The views of a scene show one set of named points, each view turned or mirrored, shifted and resized as a whole, with a little noise and some points left out.

Scene 1
View 1
j_998: [  6 -15   2 -11  -9   5   0  13  -3 -25  14  -1   8  24   6   2   1   0
  -4   3 -10  -1  -8  -7  -9 -16  29  -6  -8   8 -21   2 -12  14   4   4]
j_510: [ 22  17 -17 -11   0  13   4   2   3   4 -11   6  12   9  -6 -19   9   3
   3  -9   9  24  -3   3   1  32  21  -2  16 -21  -7 -15   6  -1  -2   4]
j_793: [ 10  17 -26 -14   6  11  11  14 -10  -3 -22   4   0   6  -1 -21   2  -3
  -7  -8  14  16   0   9  16  35   6 -12  -4  -4  -1  -9   7   6   5  -5]
j_861: [  5   3 -13 -13   8   5  15  10  -2 -18  -4 -13   9  10   5 -12   1  -1
  -1   3   3  11 -10   5   7  12  16 -11   0   2  -9  -2  -2   2   6  -1]
j_321: [ 18  22 -19  -9  -7  19  -5  30 -14  -7 -17  16   1  18   3 -32 -10  -2
  -5 -18  15  14   2  11  -2  37  14 -12  -8  -2 -10 -17   0  28   3  -8]
j_791: [  6  -6  -8 -13   4   5  11   8   0 -19   1  -9   8  12   4  -4   3   1
  -3   4  -2   8  -8   1   3   1  21  -9  -2   2 -13   2  -5   3   5   2]
j_468: [  5  -3 -11 -13   2   5  10   8  -4 -16  -3  -4   4  12   1  -5   3  -2
  -4   0   1   8  -7   0   7   5  18 -10  -5   2  -8   0  -3   4   4   2]
j_246: [  7  15 -21 -14  15   9  18  23  -9 -19 -17 -14   9   3   9 -28  -6  -4
  -2  -2  13  15 -10  16  12  30   3 -18  -7   9  -7  -3   0  11  12  -9]
j_428: [ 11  12 -17 -13   9   8  12  10  -2 -11 -11  -8  11   6   1 -18   3  -1
   0  -3   8  16  -7   7   7  25  12 -10   4  -3  -8  -4   3   3   5  -1]
j_435: [ -1 -18  -8 -16  -6   2   5  -5  -5 -14   3   6  -6  18  -4  15  11  -3
 -11   5  -8  -2  -1 -15  11 -16  24  -3 -10  -1  -9   4  -4  -5  -1  11]
j_235: [ 10   2  -8 -12   0   9   5  15  -6 -17  -3  -1   6  14   4 -11  -1  -1
  -4  -2   2   8  -6   3   1   9  17 -10  -4   3 -13  -4  -6  12   5  -2]
j_305: [  5  -2  -8 -13   4   5  10  12  -3 -21  -2  -8   7  12   5  -7   0  -2
  -4   2  -1   5  -8   1   5   3  18 -12  -4   5 -12   0  -4   6   7  -1]
j_350: [  3 -12  -1 -11 -10   8  -3  23 -12 -28   8   5  -1  25   8  -2  -6  -4
  -8   0  -6  -4  -3  -4  -7 -13  25 -12 -18  16 -19   3 -13  23   5   0]
j_925: [  3   1 -22 -17  20   0  27 -17   5  -3 -13 -15   8  -4  -7   0  18   0
  -2   9   5  17 -10  -2  26  17  10  -5  12 -13   1   1   9 -28   2   9]
j_617: [ -4 -12  -9 -14  -7   5   4  16 -18 -24  -2  10 -12  21   4   4  -2  -9
 -16   1  -2  -7   0  -7  11  -9  17 -14 -26  16  -9   6  -8  15   4   0]
j_636: [  3  10 -18 -14   0  12   6  28 -19 -18 -15   6  -6  15   7 -18  -8  -6
 -11  -6  11   4   0   8  10  19   7 -18 -20  12  -7  -5  -1  23   8  -8]
j_158: [ -1 -24  -1 -16   5  -5  15 -17   8 -16  12 -11   7  10  -4  19  19   1
  -3  16 -13   3 -11 -16  10 -23  28   0   5  -6 -11   8  -5 -19   0  14]
j_926: [ 10  12 -16 -12  -7  17  -3  27 -16 -14 -10  11  -2  20   4 -23  -8  -3
  -9 -12   8   8   0   8   0  22  14 -13 -13   6 -12  -9  -4  26   5  -8]
j_86: [  1 -19  -7 -13 -16   6  -4  -3 -11 -11   4  21 -13  24  -7  17  10  -4
 -16   0 -10  -3   4 -21   9 -14  27   0 -13  -3  -9  -1  -5   1  -6  11]
j_253: [ 14   7  -9 -11   1  11   3  19  -1 -18  -3  -4  13  14   7 -19  -2   1
   2  -6   4  13  -8   8  -4  16  18 -10   0   1 -15  -6  -4  14   6  -3]
j_376: [  4  -5 -10 -15   8   3  15   6   1 -19  -2 -13  10   9   4  -5   4   0
  -1   5   0   8 -11   2   8   1  16 -10  -1   3 -10   4  -4  -1   7   2]
j_56: [  3  -2 -13 -13   1   8   8  14  -9 -19  -6  -1   1  14   3  -6   0  -5
  -7   0   2   2  -4   0   7   5  16 -11 -10   7 -10   0  -3   9   5  -1]
View 2
j_305: [ -1   4  -5 -17  16  -2  31   7  19   7  13  12  -8 -10  -4 -11 -15  20
  -1   8  -9  21 -15  -4   0  -2  -8   2 -12  -5 -17   8  11  -7 -23  -2]
j_235: [  3   6   0 -18  22  -5  27   7  11  14  18   1  -4 -11  -6 -11 -14  19
   3   7 -12  21 -12  -4  -4   2 -10   3 -20  -7 -12   7  12  -9 -12  -7]
j_158: [ 18   1  -5  -4 -10 -38  26   4  33 -39   5  47 -24 -33   7 -14 -18  11
 -20  16 -13  14 -36  -2  -8 -29  10  24  -2  10 -33  -1   4  17 -31  21]
j_861: [ -5   7  -7  -7  14   0  31   8  22   7   3   5 -16  -4  -8  -8 -14  22
   3   5 -14  14  -8  -4  -5   3  -5  -1 -16   0  -9   9  14   2 -11  -1]
j_791: [  6   4  -4 -16  12  -7  29   8  21   3  13  16 -11 -15  -2 -10 -14  16
  -1   9 -11  16 -18  -4  -7  -5  -6   8 -14   0 -19   6  11  -1 -18   0]
j_56: [ -1   5  -2 -20  22  -5  26   4   9   5  13   7   1  -4  -5  -9 -12  19
  -4  11  -5  27  -7  -3   8  -3  -5  -5 -13 -10 -21   4  11 -13 -26  -2]
j_925: [ -4   5 -11  30  -3 -21  15 -10  19 -23 -28   8 -37  -1  -5  -1 -15  14
 -11   5 -23   6   5  -1   0  -2  19  -1 -13  13  -8   8   3  38   1  15]
j_86: [ 22  -2  11 -20  15 -47   8  -6  -3 -20  29  26  14 -36   3 -15 -14   7
 -25  24  -3  32 -15  -5  15 -26  13  15 -10 -22 -38  -9   2 -15 -33   5]
j_636: [-14   6  -1 -20  40   7  24  -1 -11  26  13 -21  15  15 -11  -7 -11  22
   1  10  -1  36  15  -6  23  14  -7 -25 -20 -23 -11   6  14 -27 -18 -16]
j_321: [ -7   7   9 -15  48   6  13  -2 -16  43  25 -39  14   2 -14  -6 -10  17
  11   6 -12  32  18  -7   2  22 -10  -7 -40 -26   3   9  18 -26  12 -28]
j_253: [  1   4   2 -18  23   4  29  10  15  25  20  -5  -5 -12  -9  -9 -14  21
  10   4 -16  18 -11  -4 -13   9 -13   6 -27  -5  -3  10  16 -10  -1 -12]
j_468: [  1   4  -4 -12  16 -10  25   3  13   3  10   9  -6  -8  -4  -8 -14  18
  -4  10  -9  20  -9  -5   2  -4  -4   1 -16  -6 -18   5  10  -2 -17   1]
j_350: [ 10   2   4 -48  26  -9  34  14  14  13  41  22  14 -24  -1 -18 -13  19
  -2  13   1  33 -29  -6   4 -12 -16   6  -9 -17 -30   3  14 -34 -43  -8]
j_998: [ 16   2   3 -41  16 -15  33  16  24   5  37  30   3 -34   1 -18 -16  18
  -3  11  -3  26 -38  -5  -9 -16 -15  20 -12 -10 -27   3  14 -20 -35  -2]
j_926: [ -3   6   5 -24  42   4  21   4  -7  33  27 -19  14  -2 -12 -10 -12  20
   7  11  -6  33   5  -7   9  12 -11  -9 -28 -25  -8   6  15 -29  -8 -20]
j_617: [  3   2  -1 -37  24 -15  27   2   5  -1  25  18  18  -8   0 -15 -12  18
 -13  18   6  36 -14  -5  25 -14  -5 -10  -5 -23 -35  -1   7 -29 -50  -1]
j_793: [-15   7  -5  13  28   2  16  -8  -3  18 -11 -29 -12  18 -13   0 -11  19
   4   3 -17  20  24  -5   8  19   4 -17 -28  -9   4  10   7   5  13 -11]
j_435: [ 21   0   7 -12   5 -45   9  -6   9 -25  21  30   3 -35   4 -14 -14   9
 -24  20  -7  24 -18  -3   6 -25  11  19 -10 -12 -36  -7   4  -4 -29   9]
j_376: [  1   5  -8 -11  10  -6  33   9  23  -1   4  16 -16 -10  -3  -7 -16  19
  -1   7 -11  16 -18  -2  -6  -3  -5   2 -11   3 -18   8  12   5 -19   4]
j_510: [  5   3   7  16  21 -16   4  -4   0  15   8 -22 -14 -20 -11  -4 -13  10
   3   5 -28  13  11  -3 -16  11   7  14 -41  -3   7   7  11  12  33 -12]
j_428: [ -6   7  -5  -1  20   1  24   2  11  15   0 -11 -14  -1 -10  -6 -14  19
   8   1 -17  15   2  -6  -5  12  -4  -2 -25  -1  -2  10  12   5   4  -6]
View 3
j_158: [  3   9  10   8 -14  -8  -1 -16 -30 -23 -12 -18 -32  -7 -25  10  -3  25
   2   0 -16   2   0 -15  -3  22  25   0   4  -2 -31  -8   0  -2   2   0]
j_235: [  3   5   2  -1  -8  -4  -3   2   4   1  -7  -3  -3 -14  -2   7  -4  12
  -8  -1  -4   0  -4  -9  12   2   2   0   8   4   3   8   2  -2  10  -8]
j_321: [ -3   4   2  -2  -6  -8   8   2  18  20  -7  11  21 -18  15   5   1   0
  -9  -1   9  -7  -5  -8  26 -12 -21   2   8   6  27  15   2  -4   8 -13]
j_861: [  2   7   8   5  -5  -5  -2  -3   3  -5  -5  -5  -6  -9 -11   6 -13  11
 -13   0  -4  -2  -3   0  12   3   7   2   7   2   5   4   1  -1  14   1]
j_998: [ 10   1  -6  -8 -14   1 -10  10  -7  -2 -11 -10 -19 -18  -5  12   2  23
  -2   2 -12   9   2 -24   2  15  13  -7   9   6 -18  10   3  -8  10 -18]
j_925: [ -7  17  26  23  -3 -18  12 -30 -16 -20  -8  -6 -14   1 -26   1 -15  10
  -8  -3  -3 -14  -8   7  13   6  12  12   5  -8  -1 -12  -3   6   6  19]
j_791: [  4   7   5   2  -8  -5  -4  -3  -4  -5  -7  -7 -12 -12 -12   8  -7  16
  -8  -1  -7   0  -1  -8   7   9   9   1   8   2  -5   4   1  -3  11  -3]
j_428: [ -4  11  10   7  -1  -9   2  -7   5  -2  -6   2   1  -9  -7   3 -11   5
 -11  -3   1  -5  -6   1  18  -3   0   7   5   1  13   4  -1   0  14   3]
j_468: [  4   6   7   2 -11  -9   1  -5  -2  -3  -8  -8  -7 -10  -8   7  -6  15
  -8   1  -5  -4  -2  -6  12   5   6   0  11   2  -2   4   3  -1   7  -5]
j_636: [ 11  -1   5  -4 -16  -5   7   0  20  14  -3  -4   5 -14   4   5  -6  12
 -16   5   6 -11   2   2  20  -2  -8  -5  19   6  15  14  11  -4   6 -11]
j_510: [-21  21  10  17   2 -14  12 -18 -14  -3 -14  15  12 -13   1   3   2  -2
   7 -10   4  -5 -14 -14  19  -7 -13  13  -8  -4  12  -3 -12   1   5   1]
j_617: [ 20  -6   4  -9 -28  -5   6   1   4   9  -8 -17 -13 -15  -2   8   3  24
  -9  12  -3  -7   9  -9   9  11   5 -12  23   6 -12  11  16  -8  -1 -18]
j_246: [  4   6  12   3  -1  -5   0  -1  22   3   1  -1   4  -6  -8   2 -19   5
 -22   1   2  -7  -5  11  23  -6  -1   5  13   4  24   9   5   1  18   4]
j_435: [  8   4   8   3 -25 -10   8 -14 -19  -5 -14 -15 -21 -13 -10   9   4  25
   3   7  -6  -6   5 -16   3  16  10  -6  11   1 -24  -1   5  -4  -6 -10]
j_253: [ -1   7   1   0  -3  -3  -5   6   7   2  -7   2   1 -14   0   7  -8   8
  -9  -5  -2   3  -6  -9  14  -1  -1   2   4   4   9  10  -2  -3  16  -7]
j_926: [  5   1   0  -5 -12  -4   5   5  16  17  -6   3  10 -19  10   6   0   7
  -9   2   6  -4  -1  -8  21  -5 -13  -4  13   7  16  16   8  -4   6 -16]
j_793: [ -5  10  17  12  -3 -13  11 -15  11   4  -5   5  11  -6  -4  -2 -12   1
 -15  -1   8 -15  -7   9  25  -9  -9   8   9  -2  25   3   0   4   9   6]
j_376: [  4   7   7   3  -8  -5  -4  -3  -1  -8  -6  -9 -13  -8 -13   6 -11  17
 -11   1  -8  -1  -2  -2   8   8  12   2   8   2  -2   3   3  -1  12   0]
View 4
j_636: [ -3  12 -18  -6   1 -11   1  -3  -7 -13   1  -5  -9  -7  33   6  10  31
 -21  21   9   5   4  20   9   6 -15  23  15   1  18   9   3   9   9  14]
j_468: [  0  22  -6  -7  -4   2  -7  -1   6 -19  24  11 -15  -2  12  -5 -14   7
  -9  -2   7   6 -12  -5  14  17   1   1  -3 -10  15  13  17  -5   4  25]
j_350: [-14  11   3 -13  -9 -19 -32 -29  17 -27  18 -20 -11  27  12   0 -20  21
 -12  20   4  -3   7   1  23  20   8  13  25  -8  26  19  22 -34  24  18]
j_235: [ -5  18  -4 -10  -7   6  -4  -6  -1 -15  21   5 -15  -3   8  -9 -11  15
  -6   0   7   4 -10   7  16  14   3  14  10  -6  11  15  13 -10  14  23]
j_158: [  7  28   8  -6 -10  -1 -25  -6  37 -33  49  21 -17  16  -2 -12 -46 -28
   1 -20  -1   9 -24 -51  21  32  21 -37 -28 -23  18  22  48 -26 -11  33]
j_925: [ 22  35 -10  -1  -2  18  18  30   4 -17  34  44 -19 -30  14 -13 -14 -22
  -4 -26   8  24 -33 -25   2  14   0 -26 -44 -16   4   9  20  21 -23  34]
j_998: [-14  15   8 -13 -13  -8 -31 -29  21 -28  31  -6 -16  26  -4 -11 -32   8
  -6   4   2  -2  -5  -8  27  26  14   5  14 -13  23  23  28 -40  22  25]
j_428: [  1  24  -7  -7  -4  27  19  10 -17  -8  15  22 -19 -23   3 -17  -5  16
  -2 -12  14   7 -20  20   5   9  -3  22  -3  -6   6  13  -3   9   9  31]
j_791: [ -1  22   0  -8  -7   5  -9  -6   9 -21  24   9 -15   2   2 -13 -21   3
  -4  -5  10   5 -14  -9  14  18   5   3  -4 -12  16  19  18 -13   7  29]
j_56: [ -1  19  -7  -9  -4  -6  -8  -6   5 -19  15   1 -13   2  18  -1  -8  11
 -15   7   5   8  -6   0  12  15  -2   5   3  -7  16  14  16  -6   6  21]
j_86: [  1  12  -4  -9  -3 -21 -33 -17  26 -23  46  -1 -15  27  26  12 -23  -8
 -23   8 -22   6  -5 -23  29  31  12 -14   5   0   3   6  40 -31   4  16]
j_246: [  0  24 -14  -4  -3  13  21  10 -15 -10  -6  13 -12 -29  14 -14   6  27
  -7   4  27   9 -11  22  -7  -1 -13  22  -5 -11  25  17  -6  22   7  26]
j_617: [ -3  12 -10  -8  -2 -34 -29 -21  22 -26  10 -14  -7  22  37  12 -11  15
 -23  25  -1   4   8 -13  19  18  -4  -3  12  -6  27  17  29 -15   6  13]
j_321: [ -4  10 -19  -9   3  11  13  -1 -30   2  16   4 -16 -15  23   3  18  37
 -25   9  -5   6  -1  46  13   6 -11  43  31  12 -14  -4 -14   0  23  13]
j_926: [ -5   9 -15  -7  -1  -1  -2  -7 -15  -8  13  -4 -12  -5  23   4   8  32
 -21  15  -1   5   3  31  14  10  -7  32  27   5   1   3  -2  -3  21  15]
j_435: [  4  18  -4  -8  -5 -18 -28 -11  26 -27  43   7 -14  18  22   8 -27 -12
 -18   1 -13   8 -10 -30  25  30  11 -24  -6  -6   9  10  42 -22  -5  20]
j_305: [ -1  22  -4  -7  -6   2  -5  -6   9 -20  18   6 -14   0   6 -11 -16  11
  -4   1  15   5  -9  -3  12  15   2   4  -2 -12  20  18  18 -10   8  29]

In a view up to two points have been moved. Name them for each view, in the order of its rows, or write none.
view 1 -> j_793
view 2 -> j_636, j_435
view 3 -> j_510
view 4 -> j_428, j_86

Scene 2
View 1
j_531: [  2   3 -18   0   4 -15 -20  -1 -15  -3 -17  -4 -15 -15  37   1   6  19
  11  -4  20  23  22   5   9  -5  13 -12   0  -8 -22   0 -17  -9  14 -12]
j_581: [  1  10 -13   7  -6  -5 -12 -16  -4  -8  -7   6 -13 -17  15  11 -13   1
   3 -14  -3  19  14 -12   2  15   8   0 -13  -4  -7 -11 -10 -17  -1  -3]
j_738: [  9   7 -22  -6  -2   1 -12 -11 -10   2 -22  22 -36   3  23  -3  23  19
  32  17   9   6  21  -4 -12 -13   9  -5   1 -11  -1  -6  -3  -6  18 -10]
j_408: [  5  26 -27   2  -2   8  -7 -22  -7   1 -21  29 -33 -19  14  17  -6  10
  14  24 -17   9  25 -23 -23  12   2  10 -15 -21  -4 -15  -1 -25   4 -22]
j_443: [  7   1 -28  -7  -2 -19 -19   2 -17  13 -19   4 -17  -7  39  -4  13  20
  25  13  24  12  13   7   7 -18   3 -10   5 -14 -28  -3 -10  -1  22 -23]
j_452: [ 10   6 -31  -5  -8  -9 -14  -9 -13   8 -17  21 -25  -1  24   4  12  15
  28  16  11   2  12  -5  -8 -13  -2  -3  -1 -16 -11 -10  -1  -2  18 -19]
j_524: [  6  -3  -6   3 -12   6 -12 -24  -3 -18   2  13 -20   4   1   0   3   2
  15 -24  -1  14   7 -11  -2   7  12  -5  -9   8  17 -11 -12  -8   1  18]
j_297: [ -2  -9 -14   0  -2 -28 -24   5 -14  -4  -8 -18   1 -15  40   0  -2  12
   3 -24  25  27  11  14  23  -4  11 -18   4  -2 -33  -1 -21  -4  11  -5]
j_600: [ 10  18 -39   2 -11 -13 -11 -13 -10  15 -14  21 -12 -17  18  19 -19   3
  12  18  -4   4   5 -13  -5   6 -18  10 -13 -24 -25 -19   2 -13   6 -28]
j_228: [ -2  13  -4  -2  10  13 -13 -13  -9 -17 -24  14 -43 -11  25   1  20  24
  14   4   1  24  41 -10 -15   3  32  -5  -3  -8   6  -2 -13 -25  10  -1]
j_232: [  6  -3 -29  -1 -13 -26 -17  -2 -12   6  -5  -3   4 -10  27   6 -14   4
  11 -10  16  14  -2   4  15  -2  -6  -9  -5  -7 -29 -10 -10   2   8 -11]
j_992: [ -2  -3 -10  -2   7 -16 -23   4 -12  -6 -14 -14 -12 -14  41  -2  10  22
   8 -17  25  29  23  10  14  -5  22 -18   5  -4 -23   2 -24 -10  14  -5]
j_792: [  6  18 -16  -1   1  14 -10 -23  -5  -7 -20  27 -40  -7  12   6  12  14
  20  16  -9   8  28 -19 -21   5  11   6  -8 -13  10 -10  -3 -19   7  -8]
View 2
j_531: [-14   7 -18 -13   5  15   9  -2  -8   6   0  20  -4  11   5  -1 -12   6
   0  -6   7  -8 -11  -4  -7  16  -1  -8  10 -10   1  -5  -6  -4  -9  -8]
j_792: [-16  20  -8  20  -5  14  29   7  -1  19  15  31  -6   0 -11   9  -5  14
  10 -17   6  -7   4   4  -4  11   3   6  23 -22   2 -15  16  -4 -10  -6]
j_232: [ -5  10 -17 -12  -5  20  -1  -9  -9   6  -3  16   1   5  10  -6  -6   2
  -3  -2  -2  -1 -17   8  -7  21   6  -5  -9 -15   9   6   3   2 -13  -2]
j_581: [ -5  17  -2  -4  -6  14  11   8  -6   8   6  20  -2   6   7   6  -5  11
   8 -14   7   5   2   2 -10  20   5   6   8 -20   4   1  14  -6 -11   4]
j_452: [-14  14 -20  13  -2  21  16  -9  -2  19   5  29  -2  -1 -10  -3  -6   5
   1  -7  -2 -10 -13  12  -3  15   3  -3   6 -20   7  -9   5   4 -12 -13]
j_524: [ -7  16   2   7   8   3   9   1  -3  12   0  13 -13 -11  -2  12  -5   5
   8  -7   4  14  10   1  -3  20  10  12   9 -20   2   2  19  -9  -2   2]
j_443: [-15   7 -27  -3   5  22  11 -12  -7  14   0  26  -1   6  -3  -6  -9   4
  -4   0   0 -15 -21   7  -3  14  -1 -12   7 -13   6  -9  -9   4 -11 -15]
j_600: [ -5  17 -15   2 -22  31  11  -1  -7  13   9  26   9  10   5  -8  -4   9
   2 -11  -1  -8 -16  18 -13  21   6   2  -8 -22  15   0  12   1 -21   1]
j_297: [ -8   5 -17 -28   9  13  -4  -7 -13   0  -7  11  -4  12  15  -2 -10   1
  -2  -2   5  -4 -15  -4  -7  20   1  -9   1  -6   1   4  -9  -1  -7  -4]
j_992: [-14   6 -17 -23  13  11   7  -2 -10   4  -2  17  -7  11   7   3 -13   4
   2  -4   8  -7 -10 -10  -5  17  -3  -9  13  -6  -3  -3  -9  -4  -5  -8]
j_408: [-13  20 -10  13 -12  20  29  12  -2  17  17  33   0   8  -4   6  -5  15
  11 -20   8  -9   0   6  -8  14   0   5  18 -22   6 -14  17  -4 -16  -3]
View 3
j_408: [-24   7  27   5 -10   6  11  31   1  -8 -24 -15 -11   2  29  12  45  15
 -11  18  17  41 -32 -42  17 -21 -19  22 -15  20 -11 -23  -4 -15 -12 -20]
j_581: [-19   6  17   3 -11  18   7   1  17 -16 -12  -5 -10   8  11   4  22   1
  -6  31  -7  15 -10 -27  21  -7 -10   6  -9  23   7 -23  15 -15   2 -15]
j_524: [ -9  18  10  14  -4  20  -2  -4  15 -18 -13   8 -13  -1  12  -1  26 -21
  -8  42   0  13 -12 -23  32  -3  -4   4  -8  14  13 -16  15 -25   9 -12]
j_531: [-24  -7  16   5   3   8  17  20   6 -29   5 -18 -16  -5   1   2  11  13
 -12  22 -16  16   9 -30  23  -5 -25   3  -2   1  16 -24  34   3  -9 -28]
j_297: [-24  -9   8   2   1  20  14  -2  18 -39  16 -11 -13  -2 -14  -3  -6   4
 -10  31 -35  -2  26 -16  24   4 -20  -8   2   4  29 -25  47   4  -2 -24]
j_232: [-28 -13  11 -10 -12  13  13  -4  18  -9  12 -15 -11  -7  11   0   6  -1
   3   5 -28   7  15 -14   9  -3 -15   7   0  12   8 -18  33   2 -12 -24]
j_228: [-13  14  18  26  10   6  12  39  -5 -33 -13  -7 -17  -9   7   5  29   7
 -26  44   9  31 -19 -44  38 -10 -28   6  -8  -2  14 -22  16 -10   0 -25]
j_992: [-21  -5  12  10   7  12  15  17   8 -39   9 -15 -17  -8 -10  -2   4  11
 -17  33 -24  11  16 -28  28  -1 -25  -3   1  -3  26 -23  40   3  -3 -26]
j_738: [-16   7  17  15   5  -2   9  38  -5 -11  -1 -12 -24 -29  24   5  28  -6
 -15  13   3  30 -17 -35  27  -9 -24  15  -9 -14   6 -15  18  -3 -14 -27]
j_443: [-27 -14  16   1   2  -1  19  31   1 -16  17 -22 -20 -25  14   2  11   7
 -12   0 -20  22   8 -26  16  -6 -30  11  -2 -10  10 -16  33  13 -20 -33]
j_600: [-35 -13  24 -16 -24   8  14   7  16   4  -5 -22  -8   2  29   8  25  13
   6  -7  -9  23  -6 -22  -1 -13 -11  17  -8  24  -9 -20  13  -4 -17 -23]
j_452: [-21  -4  17   3  -2  -3  12  29   2  -3   4 -16 -20 -24  30   5  23  -3
  -7   2  -6  27 -10 -26  14 -10 -23  17  -6  -8   0 -16  21   0 -19 -28]
View 4
j_443: [ 22  -5  13  24  21 -10   4 -12  -3 -19  -4  12   8   0  -5  30   5  -8
 -11   4 -17  -4  -7   4   0  12  -7 -14  12   1   7  -2  -6   0 -28  -6]
j_531: [ 19  -5   4  23  19 -13  -5  -7  -3 -10  -8  13  14   6  -8  19   8  -4
  -7   4  -9  -8  -7   8   1  -2  -5  -3  -2   0   5  -4   0 -11 -29   0]
j_992: [ 20  -5  -2  26  16 -12 -11  -1  -1 -13 -11  11  18  11 -11  20  11   3
  -7   7  -5 -11  -3   9  -1 -10  -2  -3  -3  -5   5  -1   4 -19 -27  -4]
j_232: [  6  -8   5   6  13 -20   1 -12   0 -13 -14  22  11   2  -2  15   3  -6
 -10  12 -14  -4  -3   4  10  -5 -19  -2  12  -2  -3  -8  -8   6 -26   6]
j_600: [  1  -6  15   7  26 -24  10 -22  -6  -1  -5  23   5  -8   2   4   4 -28
 -12   3 -19   1 -10   6   5   8 -21  -2   2  12  -6 -10 -16  15 -30  17]
j_524: [ -4 -19 -12   4   7 -12  -2   3   4   0  -3  10   7  16   1 -12  13 -15
  -6   7 -23  -4  13  20  -3  -2   4  -7 -22  -8  -6  -8   5   7   0  -1]
j_452: [ 14  -9  12  19  23 -12   9 -13  -2 -12   3  10   1   0   0  15   7 -21
 -14  -1 -25  -2  -4  10  -3  20  -2 -16   3   2   2  -6  -6  12 -19  -3]
j_792: [  9 -11   6  24  27 -11   4  -8  -8   6  11   3   2   4  -1  -5  14 -34
 -11 -10 -24  -4  -1  23 -12  20  11 -12 -28   9   0  -7   1   6 -12   0]
j_228: [ 20 -11   2  33  23  -8  -6  -1  -8   3   7  -3  11  11  -7   3  18 -20
  -8  -8 -14 -10  -2  22 -11  10  15 -10 -32   3   5  -2   8 -13 -17  -3]
j_738: [ 18 -11   7  26  21  -6   5  -6  -4 -10   7   5   2   4   1  13  10 -20
 -13  -5 -25  -5   0  16  -7  23   8 -21  -8   1   5  -4   2   6 -13  -9]
j_581: [ -1 -12  -1  11  15 -20  -3  -8  -4   4  -6  16  11   6  -2  -8  12 -20
  -7   4 -14  -4  -1  18   0  -5  -6   2 -20   3  -6  -9  -2   0 -19  12]

In a view up to two points have been moved. Name them for each view, in the order of its rows, or write none.
view 1 -> j_600
view 2 -> j_408
view 3 -> j_524, j_297
view 4 -> none
